Each row is a point on a landscape with many valleys, with its height.
From any point a ball takes the steepest step (drop divided by distance) to one of its 2 nearest points. It stops when none of these is lower. Distance is the straight distance between rows; heights are no part of it.
mas: [ 96 148 104  79 117 116  36  78 161 113  88 123 111 134 134 134 118 124
  64 153 150 118 103  84 140 187 131 101 172  89  99  84 122 138 136]  height 613
zat: [136  64 132 131 137  98 202 136 128  81 151 149  79 176 111 129 161 145
 119 106 108 102 158 173  93 109 153 132  56 172 137 148 149 121 107]  height 136
vit: [145 153 106  75 113 134  99  98 149 163 104 118 115 155 143 144 101 186
  98 124 151 130 176 111 102 163 148 158 126 129  90  41 137 124 126]  height 407
Kigaz: [173 156 106 136 141 103 132 124 126 158 115 170  81 109 115 112 192 141
 138 148 121 128 131 122 124 138 123 154 149 135  76  95  97 140 121]  height 518
bebul: [104 123 119 116 166 147 125 133 168 104 129 103 182 154 131 125 139  95
 119 132 128 141 139 143 147 129 115  98 111  86 164 178 131 111 152]  height 174
Luval: [134 142  79 135  95 157 123 129 103 119  82 168 100 103  99 157 157 163
 141 128 121 114 174 130 171 148 122 205 130 196 138 139 141 117 100]  height 419
duva: [ 96 171 116 124  64 137  98 120 155 113  82 123 174  99 157 128 144 122
 123 200 140 175 181 106 123 122 133 152 107  97  99 112 140 115 131]  height 621
dami: [147  86  85 145 147 129 130 100 122  50  88 135  65 169  90 177 149 107
  94 120 115  94 157 150 189 133 109 139 132 137 213 141 109  91 160]  height 195
fov: [148  99 111 133 149 128 162 143 129  70 108 139  97 159 109 138 176  78
 128 116 117 145 138 161 155 123 105 130  67 157 159 172 129 110 120]  height 479
dilub: [104 107 140 166 141  87 117 114 117 145 118 114 161 106 153  96 127 128
 144 146 159 171 107 129  90 128 112  92 175  58 146 101 112 131 179]  height 137
satis: [159 134 178 128 115 124 123 133 140 135  85  57 127 137 189 151 118 143
 148 131 141 128 196 195  55  82 107 112  86  96  75  91 169  81 174]  height 111
dovi: [126 111 139 128 147  77 134 120 174  74 103 143 122 156 131 105 184 110
  73 181 122  49 126 111 113 127 116 108 137  49  68 139 146  93 138]  height 154
Vago: [154 198 128  98 104 148 116 101 101 141  90 127  91 134 127 146 118 119
 148 131 144 216 107  95 137 151 132 189  78 162  92  67 138 115  79]  height 512
sali: [146 127 136 116 119 109 114  95 112 180 152 132 130 131 160 112 108 177
 121 120 162 115 123 101  99 146 131 102 173  96 110  84  82 135 172]  height 600
bulov: [114 145  91 140  81 166  97 127 117 102 103 174 102  92  83 164 147 141
 121 150  91  68 149 119 188 159 128 189 167 182 161 153 163 129 102]  height 436
bogi: [120 131 133 155 150 150  68 133 122 166 171  86 171  85 118 129  66 134
 122  90 126 137  68 131 171 101  94  62 182  93 156 107 111 137 162]  height 652
Nar: [187 121 128 127 121  91 199 141 125 120 143 167  78 192 160 108 125 185
 141 120 113 124 153 129  46 101 183 155 108 166  93  80 147 111  92]  height 243
kov: [152 133 122  93 156 144 136 131 132 143 156 118 112 153 130 129 107 134
 131  94 138 123 134 139 134 150 118 117  99 126 113 135  90 108 138]  height 219
gusu: [158 125 149 128 159 119 171 155 117  91 106 129  93 155 125 132 161  77
 135 124 126 160 133 157 117 110 121 137  58 153  92 178 143 110 115]  height 486
selor: [149 136 166 134 112  91 141 138 135 119  81  81 142 136 209 116 143 132
 142 179 157 147 159 154  53  78 110 115 105  83  68 105 166  99 167]  height 86
gote: [119 116 152 152 146  90 158 148 148 129 129 144 119  98 108  88 191 123
 102 164 108 126 123 132 102 102 133 102 140  89 106 140 118 141 155]  height 103
Loga: [118  48 157 168 121 153 183 139 100 167 188  67 191 129 146 155 111 136
 143  70 151 113 169 174  94 106 160  85 115 137 161 140 117 129 164]  height 520
kuf: [137 165  84  92  94 141 105  94 137 142  97 154  90 152 118 134 127 159
 116 136 132 133 165  99 108 174 148 185 111 161 119  57 141 111 105]  height 435
mebod: [101 107 137 144 127  92 147 129 142 103 108 176 137 100 105 118 225 127
  97 169  89 116 166 124 106 120 136 142 114  91 118 135 142 116 129]  height 85
sesar: [107 134 148 135 160 117 141 119 116 139 139 145 110  96  84 106 130 118
 144 113 108 174 100 104 119 146 136 125 119 133 175 122 119 135 134]  height 104
Nevag: [ 92 120 122 150 147 138  83 132 178 140 121  97 195 130 142 134 140 122
 100 146 138 125 131 136 154 109 108  89 145  59 129 172 131 122 158]  height 191
botas: [ 87 167  98 125 100 120  88 102 144 137 105 148 145  89 138 110 151 115
 117 181 138 158  91  87 167 130 104 140 145 103 134 142 102 155 109]  height 602
gat: [ 96 118 150 108 157 113 152 135 141  95 107 143 124 108  96 115 179 125
  90 144 102 136 161 147  73 136 149 119  92 123 152 110 159 115 142]  height 61
puf: [125 190 132 127 118 124  63  98 105 188 122 101 126  95 173 118 105 101
 153 110 156 190  45  69 141 121 104 138 134 131 136 123  90 164 114]  height 266
Gusul: [114  95 112  98 138 122 161 112 150 106 147 130 146 206 156 141 134 141
 122 122 128  95 175 138 114 124 140 145  79 113 137 147 132  88 124]  height 666
tuzi: [111 146 119 158 127 171  79 146 166 170 131  94 191  96 146 131 124 122
 122 135 131 131  96 128 185  99 107 101 177 102 130 179 131 160 148]  height 203
dus: [123 123 136 134 118 146 123 108 101 147 128 106 185 146 171 134  78 113
 188 103 180 203 117 125 123 129 135 130 113 110 148 131 115 137 128]  height 430
Taza: [178 163 128 132 143 113 137 118 104 178 126 153  87  98  99 125 143 145
 156 108 121 155 108 104 112 155 134 164 154 154 104  84 106 142 118]  height 530
Kiro: [133 106 140 133 124 155 207 146 106 155 144 135 131 127 114 164 123 154
 160  93 130 147 154 142 106 113 153 184  81 186 132 154 140 115 100]  height 326
fupa: [ 73 140  94 129  77 138  70 100 148 134  90 129 192 108 167 123 128 126
 127 183 150 163 130  98 145 137 122 145 154  96 129 137 112 141 135]  height 609
Kom: [140 107 121  95 164  77 185 131 136  40 132 149  84 215 133 103 139 111
  92 140 116  89 153 157 101 138 128 121  93 126 133 111 141  92 114]  height 183
linem: [106  32 116 143 158 109 184 137 135  80 150 158 111 153 104 138 169 128
 111 100 105  57 152 179 137 100 139 124  72 148 176 165 141 140 120]  height 151
tiza: [108 116 113 172 120 145 118 145 165 149 112 156 121  78  94 129 178 133
 103 155 104  84 108 111 184 113 114 143 178  92 110 173 113 138 120]  height 575
tagu: [116 147 126 110 146 154  86 123 122 151 162 128 102  94  83 122  89 146
 112  82 107  85 102 118 162 149 115  92 173 120 151  98 109 140 137]  height 646
nog: [168 101 137 141 169 128 163 138  80 136 165 165  67 108  83 134 116 145
 153  70 125  97 109 150 138 143 118 133 129 155 149 120  95 139 123]  height 548
rekes: [117 140  89  89 168 122 119  97 143 107 111 142 116 136 129 104 133  89
 105 145 131 147  82  93 162 155  90 117 120  90 151 122  99 122 137]  height 202
vesev: [119 139  97 171 108 118 106 138 134 109  94 160  94  74  88 136 197 114
 118 158  95 107 126 113 182 117 111 159 154 130 124 149 106 130 118]  height 580
zet: [154 153 152 121 105 147  76 128 150 151  88  51 109 133 156 163 110 137
 132 131 150 132 180 180  83 117 122  94 130  90  78  66 158  99 180]  height 130
zana: [136 108 120 171 131 145  77 120 143 153 135  60 202 110 164 148  99 109
 160 102 160 172 103 165 134 109  97  75 163  88 152 143 110 146 162]  height 657
giko: [129 115 132 174  83 131  58 125 132 182 115  72 158  97 184 145 100 109
 147 123 148 174  80 157 126 104  81  89 199  93 130 130  97 129 176]  height 658
Sar: [115 113 129 146 149 158 105 155 134 118 121 146  91  76  53 147 149 122
 129  96  71 115 132 160 186 140 126 118 128 162 183 158 149 131 120]  height 564
lut: [138 141 134 155  90 146  94 125 130 175 101  84 171 113 182 139 126 114
 157 146 157 192 136 130 131 104 110 138 126 118  91 151 106 133 156]  height 665
Fav: [121 121 145 110 143 153 137 137 130 138 159  88 150 148 139 151  95 133
 146  93 150 138 155 163 114 107 127 112  88 120 120 145 120 100 157]  height 190
nufa: [103 145 114 108 151 142 118 110 118 123 129 100 169 157 134 134  81  90
 157  99 166 213  99 108 149 161 122 138  85 131 170 133 114 129 112]  height 447
Nodo: [178  95 147 123 120 102 208 135  92 148 178 155 113 160 153 107 117 175
 153 100 125 119 140 107  49 127 172 147 129 169 110  94 137 129 118]  height 197
Dobip: [179 146 153 146 150 125 146 124  58 172 147 151  70  86  91 148 135 141
 172  74 123 140  99 125 136 143 137 167 156 185 118 111  92 147 109]  height 540
misi: [107 104 141 152  84 154 137 133 120 179 133 123 206  89 153 134 124 155
 155 128 143 132 152 125 114 123 146 153 174 126 155 154 120 134 155]  height 511
nufu: [108  96  94 120 186 161 143 141 164  90 147 111 161 154  92 133 140 110
  76 105 102 100 126 152 180 130 114  85 123  82 174 163 121 104 135]  height 157
gom: [187 132 101 107 124 114 181 120 140 116 117 160  77 197 158 122 139 160
 129 140 152 147 149 123  83 130 151 170  67 168  80  67 154 105  82]  height 300
valu: [129  86 125 121 148 119 136 123 171 101 135 161 130 172 122 124 168 134
  82 150 109  21 127 123 145 126 133 129 137  67  87 150 131  90 130]  height 164
vafo: [117 133 140 113 152  70 119 109 137 111 100 130 124 121 151  95 142 131
 118 173 187 160 130 103  82 135 106 104 154  59 111  87 117 127 163]  height 145
vebo: [174  97 121 152 150 119 160 169 137 100 153 145 119 172 130  93 128 126
 143 118 118  80 126 175 146  96 134 107 102 147 112 194 122 145 106]  height 455
mir: [140 157 128 140 112 152 113 131 113 194 136 149 109  63 111 121 147 145
 138 133 123 100  97 108 161 138 118 163 193 144 116 133  90 151 125]  height 634
Sede: [192 124 185 148 133  95 161 152  93 144 156 118 129 160 177  94  99  97
 153 133 119 155  90 123  83 101 152  88 129 151  83 154 110 131 130]  height 354
vizem: [126 106 131  88 150  69 166 146 148  70 153 142 120 212 156  72  88 138
 116 136 123  67 141 139  77 129 154 100  94  96 127 120 125 118 108]  height 205
fifi: [ 71 120 147 116  89 137  48 126 174 101 130 114 151 150 106 160  91 142
 101 139 134 109 197 150 119 148 152 109 146  98 150 115 194 104 147]  height 89
Nugop: [187  78 139 142 150 144 190 162  80 150 215 136 135 119 127 105  91 142
 126  92 124  66  84 134 153 106 130  74 166 135 131 125  66 136 129]  height 583
punal: [126 190 183 115 134 140 112 119  95 127  95  92 110 146 125 158  82  99
 154 108 158 237 108 111 112 148 133 156  89 135 104  80 151 116 100]  height 527
Ludu: [136 166  99 136  86  99 125 123 142 126  95 159 126 107 115 130 202 146
 108 174 115 120 170 106 113 121 136 166 136 120  65  96 112 120 119]  height 499
Vem: [133 174 108 105 107 114 127  92  85 113 100 163 106 113 141 110 138 113
 154 161 132 206 101  79 133 159 114 188  98 144 111  86 106 127  80]  height 493
gug: [158  81 116 188 143 111 174 149  85 129 134 172 105  90 128  81 160 124
 170 121 118 105  70 146 183  88 100 137 157 153 144 175 104 165 106]  height 563
tida: [169  86 135 169 132 101 198 139  70 126 143 186  99 115 130 102 150 133
 182 114 127 129  96 127 136 114 145 152 125 184 134 154 116 158 102]  height 557
Vor: [152 170 155 127 161 128 101  99  95 178 150  96 126 121 161 125  90  88
 152  85 144 191  38 100 147 123  98 124 120 127 118 122  67 142 121]  height 289
gudo: [128 153  76 116  61 154  62 106 144  89  91 157  98 137  89 159 153 114
  99 168  95  88 161  98 172 163 134 164 169 160 138 114 162 118 106]  height 448
furi: [ 70 137 110 121 113 149  65 123 178  81 111 135 177 143 100 148 124  84
  74 165 101 111 135  93 176 150 122 106 162  85 160 158 169 104 139]  height 694
Buter: [122 166 126  89 154  96 139 116 104  92  93 154  93 113  99 111 144 102
 133 144 137 199 112  95 101 177 116 159 106 135 142  82 140 111 101]  height 478
duro: [141 170 136 162 138 143  98 149 115 178 143 122  89  48  90 118 135 117
 141  96  92 111  76 122 180 120 108 139 182 166 143 145 102 159 109]  height 639
neb: [110 163  97 105 162 141  81 107 126 135 121 121 104 110 125 115 114  88
 124 116 112 154  52  98 183 153  82 132 109 121 174 130 101 129 108]  height 225
tepoz: [138 163 103  80  73 184 103 116 129 175 126 121 107 130 132 156  79 182
 121 111 155  87 153 113 137 168 149 172 159 189 100  94 148 151 107]  height 339
luvu: [139 113 145 133 111 106 196 153 152  85 125 107 137 191 164 126 144 120
 142 151 108 132 161 161  79  68 146 139  36 146  88 175 171  94 100]  height 410
muzu: [135  91  88 137 128 163 163 138 138  97 123 144 149 164 126 140 166 113
 127 122 120  97 153 165 195 106 103 147  98 142 166 198 122 116 116]  height 471
vakan: [199 116 137 136 135 125 169 168 113 104 141 138 102 183 152 110 102 111
 169 117 127 117 112 156 138  91 132 128  95 178  82 195 109 140  84]  height 445
rut: [127 136 107 115 128 176 182 128  88 144 147 142 102 126 111 175  92 169
 166  75 173 108 105 140 156 160 116 184 119 194 151 157 119 142  91]  height 276
Gova: [157 106 128 182 147 122 179 160 130 174 153 133 125  88 132  89 157 114
 147 128 101 123  69 129 178  78 104 113 165 117 124 178  83 159 130]  height 566
Segep: [140 170 129 121 120 111 136 151 131 115  85 119 142 116 168 111 175  75
 140 180 145 199 127 121 121  93  96 137  82 116  70 150 119 120 121]  height 677
zetig: [130 109 171 156 151  74 147 132 143 108 129 122 142 121 146  86 159 122
 109 168 140 107 115 140  80  95 121  67 145  58  95 139 125 136 172]  height 114
kazo: [147 120 165 144 132  89 185 168 138  78 118 112 131 166 156  91 152 112
 135 161  80  95 139 171  56  71 150  99  71 133  85 178 157 129 105]  height 393
dep: [124 170 160 155 111 126 110 144 125 124  81  77 172  95 172 131 138  82
 159 164 166 230 130 139 112  85 113 123  89 105  86 135 132 117 147]  height 670
pariv: [145 187  81 133  83 132 122 119 136 121  78 157 122 110 116 141 177 155
 102 172 116 151 175 101 125 141 148 183 115 154  86  55 149 124  98]  height 472
kofaz: [204 141 173 123 141 123 140 143 107 141 170  88 118 170 187 125  82  93
 150 106 144 146  83 129 117 106 119  74 122 137  66 149  84 133 146]  height 338
mesoz: [105 170 115  93  85 133  41 102 157 103 109 156 117 136 102 141 133 124
 103 174 115 102 155  84 148 174 146 132 176 146 124  93 175 138 124]  height 459
sozep: [153  91 152 150 151 140 168 161 132 160 167 131 141 108 119 101 150 128
 127 122  97  82 121 148 140  83 134  88 140 109 124 180 107 137 151]  height 569
Vef: [102 118 115  94 170 100 108  98 146 107 109 132 154 156 171  92 125 114
 109 163 166 145  98 103 130 136 104  96 138  53 136 123 114 128 161]  height 173
Bomif: [156 118 110 115 114 117 194 109 102 103 129 185  99 182 158 115 117 149
 159 123 151 165 131 105 106 143 149 188  84 174 122 103 142 110  80]  height 345
zepot: [130 149 129 141 122 124  97 150 131 120 110 153  79  92  42 143 175 128
 122 120  74 111 158 151 132 140 148 140 135 180 150 126 164 146 129]  height 559
kelid: [ 93 145 166 118 140  98  95 136 153 115  98 127 126 100  84 135 167 128
  79 149 114 120 169 132  83 150 151 118 133 109 128  96 178 105 153]  height 41
sumom: [134 101 120 157 145 147 202 123  80 133 138 153  85 136  99 182 118 153
 172  71 158 137 130 155 141 133 125 185  84 197 155 158 134 128  85]  height 299
lav: [ 61 129 115 143 133 162  55 136 172 106 136 120 196 135 101 133  94 106
 117 124 121 119 132 125 185 129 122  89 173 107 190 149 185 144 133]  height 697
golav: [157 159 123  96  85 167 103 117 116 197 128 104 107 140 151 154  83 178
 137 108 153 149 154 109  96 150 153 165 146 165  95  62 132 137 125]  height 373
Fonod: [155 111  96 102 119 126 183 119 106  96 146 169 148 201 180 105  91 144
 161 133 162 139 115 106 130 129 134 159  88 142 128 153 109 142  77]  height 382
Ruki: [184 104 135 123 106 116 178 133  86 182 166 144 132 125 180 117 114 165
 132 123 145 101 113  95 106 138 142 128 187 142 104 114  79 138 158]  height 593
dag: [ 92 108 112 137 162 174 162 120 114 145 151 151 135  98  85 119  94 137
 150  86 106 110  90 117 176 157 118 145 137 129 203 140 127 157 100]  height 105
petub: [190 148 143 106 137 127 113 119 104 164 140 103 101 140 189 125 124  91
 147 107 149 163  64 120 140 108 118 113 117 140  62 142  72 142 136]  height 318
lopa: [116 166  97 135 106 119  68 106 141 190 123 114  93  74 127 117 153 141
 110 135 129 116  72  84 166 123 105 136 188 136 104 122  70 177 111]  height 629
pok: [ 78  77  93 114 137 118 177 119 153  94 149 143 177 187 125 131 151 126
 107 123 147 103 175 133 130 147 144 154  83 107 193 157 144 108 104]  height 675
Mif: [ 85 120 153 153 164 166 146 143  90 144 191 109 127  89  32 129  71 123
 156  52  97 130  85 135 155 142 132  96 108 177 199 130 141 165 101]  height 570
Vapel: [120 141 114 148  82 158 149 152 118 130 109 160 120  84  99 165 171 158
 143 129  99 145 195 150 121 117 152 191 104 193 117 134 157 115  88]  height 385
pafer: [121  69 100 155 135 111 142 114 146  41  91 162 105 167  87 149 172  98
  79 150 103  63 137 131 185 141 115 150 141  93 172 163 122  87 143]  height 186
Diro: [ 84 121 148 136 151 169 117 154 131 120 160 124 100  86  35 142 103 110
 128  85  81 131 118 147 153 144 130  91 102 164 193 145 159 153 115]  height 567
kub: [122 178 105  96 102 113  21  90 171 150  86 117 107 113 131 128 131 142
  83 169 151 121 120 104 126 151 120  96 179 111  69  68 145 176 142]  height 617
Gesu: [139 115 132 119 133 111 165 123 105 140 144 152 163 157 161  99 108 131
 168 135 152 158 124 117 107 124 134 132 103 116 140 142 115 138 130]  height 409
zav: [ 68 124 169 135  96 106  65 124 164 117  97 127 146 110 119 152 130 133
 104 159 143 115 183 140  75 137 153 122 150  75 126  93 188 100 163]  height 64
Vil: [133  66 142 124 136  83 167 153 144  98 174 131 147 199 152  76  78 164
 109 131  95  34 140 146  96 110 175 115 139 113 129 144 113 147  96]  height 220
fivem: [107 144 127 117  93 131 140 130 147 103  84 123 161 127 150 121 141 141
 124 161 137 189 199 112  99 125 146 167  67 126 120  92 161  82 127]  height 638
Nam: [132 121 133 105 122 127  93 100 160 124 115  92 151 170 188 135 113 143
 117 141 162  99 146 157 115 103 103  88 116  66  86 137 116 107 177]  height 102
bavi: [181 139 179 159 122  83 180 162 102 101 120 124 110 148 155 103 150 109
 147 157 107 156 130 148  54  82 151 119  82 165  54 139 153 133 100]  height 379
kan: [141  94 132 131 167 167 191 151  91 148 211 111 159 124 112 138 102 144
 139  69 144  77 115 167 157 107 125  91 119 157 140 153  94 141 120]  height 578
Veko: [134 142 127  99 140  83 116 112 160  85  97 111 112 145 165 112 181 119
  75 195 161  82 115  99 113 110 103 102 141  54  41 135 131 117 151]  height 140
ropos: [120 142 118 125 122 195 114 135 132 177 141 106 178  83 138 140  96 129
 129 110 134 108  81 141 191 116 106 137 175 145 155 171 104 163 125]  height 218
nafe: [134 110 119 169 141 165  78 130  97 182 164  60 202  95 171 144  79 121
 136  72 144 136  77 133 164 110  90  66 189 112 148 128  85 125 173]  height 655
kome: [130  99 101 132 134 139 113 109 181  94 104 152 130 148 103 158 180 110
  77 155 108  62 122 116 167 145 118 151 149  86 111 162 113  81 129]  height 175
peniv: [137 136 157 112 151  75 123 121 133  99  87  72 125 144 190 111 151 142
 102 179 154  84 163 145  57  92  97  90 124  57  42 106 168  88 170]  height 57
Zabe: [135 127 141 151  92 132  72 116 118 183 119  82 141 102 173 149  90 131
 155 136 149 167 136 133 108 125 133 125 162 118 119 111 106 123 175]  height 661
dudid: [109  87 140 168 138 154 156 152 144 159 142 148 155  73  93 116 165 146
 105 119  98  80 117 136 162 112 136 132 176 107 138 173 117 139 135]  height 572
Tanem: [129 137 124  73 175  82 131 124 136  81  97 127 109 156 165  89 153 113
  77 168 167 113 133 114  83 143  96 102 137  65  75  89 143 112 155]  height 116
valo: [ 72 129 121 105  71 135  73 127 164 108 129  99 135 170 132 164  46 139
 141 131 163 139 192 159 112 148 138 120 121 120 164  88 190 114 139]  height 126
Les: [115 124 158 128 130 121 145 122  95 169 154 132 140  97 106 126 111 153
 157 102 114 173 133 112  91 147 167 138 142 147 163 106 127 137 139]  height 125
fira: [ 91 169 121  81 153 109 112 108 119  90 111 131  92 130  85 125  84  96
 133 115 128 183 102  89 117 196 113 133 123 136 188  85 139 115 117]  height 469
Tafek: [128 121 128  99 117 117 166 118 141 117 116 135 140 174 172 108 144 150
 125 156 133 144 180 135  94 119 140 154  81  99 111 110 146  83 142]  height 654
padid: [196  91 145 145 120 124 204 171  68 161 188 137 129 131 166 121  95 141
 150 109 117  92  97 122 115 125 138 117 179 183 107 137  82 140 135]  height 587
Zop: [105  79 151 157 116 157 148 146 118 174 157  86 200  94 127 145 116 148
 137  97 135 118 147 148 115 118 154 107 152 129 179 149 122 142 170]  height 516
gab: [110  64 117 122 151 101 195 122 109 109 175 159  75 151  76 141 133 160
 120  77 128 104 151 156 104 148 149 146  66 161 174 121 134 127 107]  height 117
Tumad: [126 185 131 124 138 144  52 138 146 159 152 130  90  75  80 119 120 117
 118 121  93 106  86 108 171 133 100 104 188 135 124 113 136 172 124]  height 642
Valir: [184 117 203 173 123  85 197 164  78 114 141 130 107 159 151 109 115  99
 146 127 100 161  94 144  59  95 179 100 101 180  87 164 125 153  94]  height 366
veked: [121 136 145  86 154 117 106 115 158  92 102  82 125 169 164 142 134 129
  93 152 144  93 167 159  95 120 111  97 117  49  86 118 153  78 187]  height 82
rol: [168 110 137 153 115 127 179 172 124  81 136 123 127 200 161 124 108 108
 164 131 113 132 138 171  94  95 154 141  51 172  97 192 135 135  64]  height 431
Besi: [110 190  94 159 103 100  91 123 142  79  82 154  92  71  74 124 210  81
  87 194  99 137 117  93 178 147  87 141 168 124 125 104 124 132 106]  height 586
ritu: [ 80 174 110 102 152 134 100 104 111 103 152 102 127 152 105 138  47  95
 151  94 144 178  88  86 154 180 107 123  91 152 191 108 133 137  98]  height 461
tufuf: [ 92 152 114 136 158 156  61 126 123 167 183 117 128  80  97 110  52 144
 110  99  99 105  56 100 187 109 108  78 187 109 175  76 127 155 140]  height 649
pumus: [ 74 143 108 108  92 150  86 118 172  85  91 124 154 144 104 143 133 104
  78 174 112 127 170 110 145 148 136 140 114 120 159 140 154  95 127]  height 689
Gutu: [ 94  43 132 133 165 120 200 131 112 122 157 152 125 117  72 129 135 134
 138  81 116 127 121 145 112 139 159 134  69 171 192 147 131 164 106]  height 101
potaf: [116 178 139  96  68 123  41  96 153 127 136 155 132 133 119 125 110 142
 129 171 147 112 156 102 125 146 133 123 173 146 112  58 209 156 135]  height 473
rop: [154 118 142  93 167  64 165 133 150  57 105 123  99 178 134 104 168 120
  72 161 104  50 162 150  79 116 117 113 118  91  90 125 168  83 130]  height 166
kof: [147  88 102 156 155 144 177 162 156  91 145 137 179 145 135  90 163 103
 145 128 112  87 120 171 172  89 126 118 107 128 152 213 131 157  97]  height 462
nifar: [126 112 162 146  96 146 169 143 109 162 132 140 144  91 118 161 162 147
 155 117  99 166 174 138  77 112 179 172  94 188 118 130 142 122 125]  height 352
vez: [100  68 116 139 184 133 179 145 145  76 148 122 141 148  88 132 163 109
  88  99  90  84 129 167 145 121 136  87  80 105 171 153 137 112 136]  height 146
zuf: [ 65  98  84 112 122 144 132 126 156  89 107 152 167 165  99 144 146 102
 101 144 114 110 163 106 160 157 148 161 118 117 196 165 140  98 117]  height 682
Tage: [ 90 191 113 118 106 111  76 127 155  91  83 130 122  95 105 124 160  75
  91 194 118 155 128  89 149 133  92 135 160 116 123 117 135 122 115]  height 592
sezim: [147 194 109 100 107 125  57  99 154 178 107 109  96 105 143 128 155 135
 111 144 142 139 110  96 136 142 121 125 169 147  70  97  95 172 128]  height 623
kupe: [115 150 120  86 147 119  86  99 145 151 125 135 113 129 125 133 112 164
 108 136 153 124 124 103 120 167 134 105 164  92 112  79 107 136 160]  height 606
zoso: [120 148  92  77 103 183 154 129 113 151 133 148  95 122 122 182  84 189
 130  97 168  82 137 134 144 172 119 202 141 182 144 130 122 130 104]  height 303
Veroz: [134 136 120 101 142 179 133 126 118 156 145 130 142 126 141 143  94 137
 141  99 136 115 106 126 170 127 114 152 127 145 127 167  98 133 127]  height 241
Giku: [101 161 133 119  71 117  81 118 132 137 123 153 133 110 109 123  94 157
 159 166 122 156 172 101 101 158 155 141 157 144 144  82 185 142 124]  height 490
zusus: [ 84 155 113 121 138 152  85 140 144 105 140 126 150 128  91 129 105  91
 127 125  94 158 116 117 170 153 112  99 132 136 189 147 163 134 119]  height 701
bago: [ 91 125 149 131  99 156 106 145 146 140 134 100 153 129 122 154  77 128
 149 102 147 150 179 157 105 128 147 112 116 125 160 131 155 127 151]  height 163
gogan: [139 157 143 102 119 147  42 126 141 145 121  86 106 130 127 168  87 148
 107 104 140 103 176 161 104 131 135  83 145 107  99  72 141 115 176]  height 148
kagu: [145 120 136 154 140 140 178 118  69 167 149 158 120  87 116 112 123 136
 184  99 117 153  76 102 145 138 135 173 149 166 158 144  91 154 105]  height 549
malus: [110  79 122 143 180 143 179 124  96 136 147 154 129  98  84  96 135 123
 146  94 109 149  73 135 137 138 135 116 101 146 195 140 129 163 106]  height 87
Tolis: [118 200 126 113 137 120  56 103 116 150 117 110  87 103 152 110 101  84
 145 112 114 163  27  81 171 137  97 144 127 153 163 117 108 154  82]  height 245
fud: [111 110 141 156 171 187 165 158  89 160 199  90 172  86  68 146  85 121
 128  50 126 122 103 161 177 112 120  86 120 146 168 135 112 136 115]  height 573
vup: [ 89 125 147 159  59 126  94 118 108 159 121 136 179  79 131 127  95 160
 153 160 135 161 167 104  99 135 171 149 172 140 150 116 154 140 141]  height 502
feda: [171 159 124  90 105 168 110  95 110 171 117  97 126 136 193 148 105 130
 135 110 170 173  94 113 154 117 131 161 103 169  70 143  90 139 120]  height 347
kekev: [144  98 157 131 108 109 180 119 102 175 150 141 149 118 154 129 135 177
 144 110 115 130 171 104  61 123 168 144 146 135 133 103 131 117 159]  height 158
zin: [110 129 156 126 128 142  56 149 146 125 157  99 143 117 114 174  82 150
 111 102 121  85 172 172 121 124 136  57 152  89 130 101 137 111 183]  height 161
mepo: [150 108 134 135 159 118 150 136 110 123 122 145  66 100  71 142 170 143
 139  94 100 124 148 158 119 142 139 136 101 173 134 119 131 128 128]  height 554
zad: [146  86 152 166 118  64 145 125 130 127 130 113 173 142 187  84 129 122
 149 164 141 135 116 130  86  91 122  69 164  61 123 136 113 134 181]  height 123

Call two points neighbours if one is among the 2 nearest of the other. Go from one point of each pair to the other, from neighbour to neighbour, staying as low as possible. Name the highest point that can't be avoided.
Tanem and kelid -> vafo
rut and vez -> Loga
peniv and Tanem -> zin
malus and vez -> linem

For each start below, name the point where the ball stops.
Vago -> malus
nafe -> rut
punal -> malus
Ruki -> rut
Dobip -> rut
